The views of a scene show one set of named points, each view turned or mirrored, and shifted as a whole, with a little noise and some points left out.
In the rows, zero is written as 128.

Scene 1
View 1
Tegap: [133 150 140 128 121 158 142  98 104  75 139 179 167 126 116 109 135 106
  83  87]
kala: [170 171 103 147 111 147 132 125 101  75 103 162 116 100 123 102 148 107
 108  70]
ridon: [190 169 115 137 125 132 126 121 103  58  90 196 157 118  94 123 128 127
 127  99]
sarup: [143 149 112 139 115 165 136 101 103  78 131 160 126 116 119 115 146 111
 110  74]
Roga: [126 146 148 160 101 185 137 119 123 100 128 117 156 143 107 129 173 117
 139 137]
Lum: [134 168 176 149 103 167 140 137 128  88 107 145 179 130 113 105 157  99
  91 143]
tute: [160 161 128 146 120 143 138 127 115  71  94 156 164 130  90 121 151 119
 114 130]
niva: [135 134 108 109 128 159  85  81 117  87 130 165 147 144 136 102 131 135
 130  84]
lovot: [179 186 172 157  85 185 123 149 117  79  99 182 145  96 133 109 142  95
 129 100]
gir: [130 158 124 126 110 165  96 117 130  97 107 131 117 116 157  71 150 105
  97  86]
vuvet: [152 152 170 125 108 189 121 108 128  63 111 203 158 112 123 109 118 100
 107  98]
vasuk: [133 151 131 146 111 164 124 113 115  98 124 132 152 140 116 114 163 120
 127 116]
Niru: [175 156  81 158 123 136 145 114  93  71 107 149 135 128  79 144 159 136
 149 100]
vobag: [159 161 127 118 126 131  87 104 106  88 118 180 181 145 133  96 130 136
 123  94]
gedu: [170 160 110 147 123 138 138 120 105  67  96 162 152 125  89 128 147 125
 125 112]
Tezub: [152 177 135 137 102 152 100 117  95 109 144 165 148 119 165  84 149 112
 114  53]
Luta: [135 176 198 152  92 180 137 150 136  89 100 148 173 117 129  94 158  84
  85 140]
safo: [162 154 133 127 120 161 125 102 108  62 117 202 152 114 116 113 121 113
 108  80]
luve: [153 140 133 143 116 179 127 106 124  71 109 159 150 136  93 139 145 127
 151 128]
mufar: [156 171 148 146 102 165 128 125 108  86 118 169 148 110 131 105 146 104
 109  87]
maben: [187 181 122 145 118 127 114 142 112  73  77 164 158 121 106 107 146 125
 126 118]
kur: [153 159 148 119 114 164 114 112 123  69 105 191 147 108 136  87 120 100
  88  85]
boram: [177 164 102 139 112 153 105 120 108  77  97 163 121 112 123 109 144 123
 141  83]
nuf: [212 162  43 138 130 129 115 117 101  45  61 180  80  92  92 122 130 134
 148  65]
vosu: [132 154 171 137 101 191 136 110 122  83 131 172 153 115 131 105 140  93
  96  98]
View 2
kala: [144 128 122 183  97  70 110 162 128 147 106 108 182 107 134  97 118 142
 119 153]
Luta: [224  93 127 200 127  88 106 124 157 107 133 126 131 143  78 100  82 168
 119 170]
boram: [142 142 129 178  89  71 107 170 103 124 125 108 163  92 130 112 128 142
 128 157]
lovot: [207  92 105 189 124  99 107 151 113 118 135 130 163  92 103 103 114 150
 123 162]
luve: [133 120 135 194  94  99 129 143  87 106 132 104 112 114 109 127 101 165
 125 187]
gir: [177 168 154 159 106  66  89 169 146 113 113 115 152 124 122  86  84 131
 129 155]
mufar: [173 110 130 183 119  88  98 148 118 131 124 107 163 119 115  96  99 143
 115 160]
maben: [160 123 122 211  85  54 108 146 121 127 142 101 155 113 108 133 146 165
 122 156]
Tegap: [149 113 137 198 138  93 101 134 117 139 125  92 152 157 122  98  64 143
 105 166]
vasuk: [151 121 160 170  88  86 105 139 116 111 118  98 120 134 104 104  97 156
 120 178]
vobag: [147 142 150 198 123  63  73 149  85 125 166  74 154 142 123 129 112 135
 106 150]
safo: [141 126 115 206 135  88 106 153  92 138 140  98 166 124 134 117  89 138
 112 159]
Niru: [ 97 111 133 189  59  77 128 146  96 141 107  87 145 107 126 120 142 164
 121 176]
nuf: [ 90 162  92 204  65  53 137 189  98 151 112 107 190  66 159 132 162 145
 135 151]
ridon: [130 119 106 221 102  70 117 150  92 141 145  93 165 113 126 137 132 156
 115 157]
kur: [172 143 116 205 144  79  99 159 118 129 144 112 168 130 127 110  78 135
 116 152]
Lum: [195  98 137 202 114  83 109 121 144 112 132 109 124 150  84 107  87 172
 115 174]
vuvet: [174 125 108 207 152 104 112 151  97 117 149 117 150 123 118 116  69 142
 117 166]
tute: [146 112 128 212  91  70 123 132 125 126 131  98 135 134 105 127 118 173
 118 172]
Roga: [159  99 163 165  82 103 118 129 116  98 109 105  98 130  89 100  93 168
 123 192]
gedu: [126 116 124 208  84  71 123 142 109 133 127  94 144 122 117 128 126 166
 117 167]
View 3
vasuk: [ 90 135 131  81 103 100 151 153 135 136 103 103 123 155 136 140 138 137
 103 136]
safo: [109 108 142  73 121  99 146 103 123 112 137 142 136 116 143 142 169 106
  76 146]
lovot: [115 111 140  97 132 128 146 141  96 105 122 128 106 137 137 204 184 146
  78 138]
niva: [101 144 115  81 106  58 155 120 177 116 126 124 148 128 141 137 144 100
  98 142]
Tezub: [ 84 147 132  99 100  83 165 151 141  96 138 160 139 135 129 174 176 127
 108 179]
mufar: [ 93 123 139  87 120 113 150 141 113 111 124 137 126 132 139 163 169 135
  92 150]
Lum: [ 68 105 143 106 128 131 125 151 113 148 106 123 104 167 152 145 159 152
  87 119]
vobag: [102 112 135 105 113  69 153  97 157 133 129 147 147 157 131 139 168 102
  99 159]
vosu: [ 76 126 137  84 117 113 128 152 126 110 136 141 104 128 155 150 162 135
  68 127]
boram: [129 128 126  76 124  95 176 121 122 110 106 111 156 119 128 172 162 120
 111 157]
kur: [ 89 111 130  98 143 104 140 118 130 104 134 154 137 110 157 156 174 118
  81 135]
maben: [119  95 139 100 138 111 163 105 109 144  90 114 152 153 129 165 170 127
 116 150]
nuf: [168 113 130  42 143 100 201  79  98 106  89  92 202  79 120 164 162 101
 128 170]
vuvet: [103 108 135  86 132 106 126 116 129 108 143 141 109 121 157 157 171 118
  54 120]
sarup: [ 97 137 137  54 108 102 158 140 122 109 125 124 141 110 137 134 150 123
  98 153]
Luta: [ 61 105 138 119 140 140 119 161 109 136 109 132  95 161 159 168 169 162
  81 113]
gir: [ 69 151 107 102 135  93 158 161 149 101 108 131 152 111 155 168 153 138
 116 140]
kala: [100 123 138  72 131 117 167 133 103 107 111 132 158 105 139 159 167 130
 113 162]
ridon: [135  91 150  74 128 106 161  82 106 134 112 120 151 134 127 146 172 109
  95 156]
Tegap: [ 70 118 147  74 113 108 133 133 127 122 138 151 126 130 151 119 158 122
  82 143]
View 4
vobag: [103 151 152 134 150 123 105  81 112 135  83 141 111 126  83 104 133  85
 125 151]
Luta: [136 184 151 114 152 182 165 144 167 113  87 102 122 137 115  44 134 127
  99 138]
kala: [146 156 159 152 133 120 119 119 144 125 110  97 144 121 114 113 124  44
  96 118]
safo: [101 164 156 144 162 139 122 114 114 129 117 122 121 111  87 103 110  60
 107 124]
gedu: [127 147 166 128 164 125 121 125 112 127  81 105 144 128 100 116 152  77
  94  94]
sarup: [143 167 152 138 161 123 119 114 127 104 113  89 131 125  93 123 104  59
  95 129]
luve: [117 178 175 110 172 143 131 116 107  95  92  97 114 135  88 130 145 100
  92  95]
gir: [155 160 145 156 125 128 123  99 158 101  87  85  96 133 121 109 118  76
  91 161]
niva: [116 165 151 142 153 119 104  74 108  99  91 109  85 131  83 140 115  80
 108 158]
vasuk: [149 174 156 111 159 133 126 107 132  92  80  88 123 147  96 115 135 105
  97 133]
tute: [127 150 161 123 170 138 132 133 118 127  73 104 136 134 101  98 154  96
  95 104]
Tegap: [126 167 136 131 181 143 129 123 123 117 102 104 126 124  81  81  91  84
 105 150]
ridon: [100 147 171 138 155 128 119 118 107 145  98 129 143 115  96 110 151  60
 105  92]
mufar: [134 178 157 129 140 144 134 116 148 118 111 110 136 125 102  91 118  78
 108 133]
vosu: [127 189 148 127 163 163 144 124 143 101 118 100 114 126  93  79  97  94
 102 145]
maben: [121 145 172 133 134 130 124 116 132 141  75 122 138 129 115 101 172  82
 103 101]
nuf: [118 129 189 178 120  94 103 112 111 137 109 100 140 105 124 166 159   4
  79  63]
Roga: [157 191 163  88 170 148 138 119 134  77  81  76 127 154  94 115 138 126
  93 120]
boram: [129 162 175 142 123 119 114  99 133 117 104 106 126 124 111 133 144  55
  98 111]
Tezub: [146 179 150 130 116 122 109  80 156 116 115 122 133 128  97 102 108  67
 125 172]
Niru: [142 150 173 117 166 103 109 119 104 116  87  93 163 134  95 148 155  62
  92  81]
lovot: [122 196 179 123 121 168 149 125 162 120 128 120 138 121 115  79 137  83
 108 111]
Lum: [137 173 150 109 167 167 154 139 147 114  77 102 127 139 105  60 137 126
  99 132]
vuvet: [ 93 184 159 139 160 168 143 120 127 117 123 120 101 112  90  83 107  83
 105 127]

In a view up to two points have been moved. Name them for each view, in the order of its rows, or write -.
view 1 | Tegap, vobag
view 2 | -
view 3 | kala
view 4 | gir
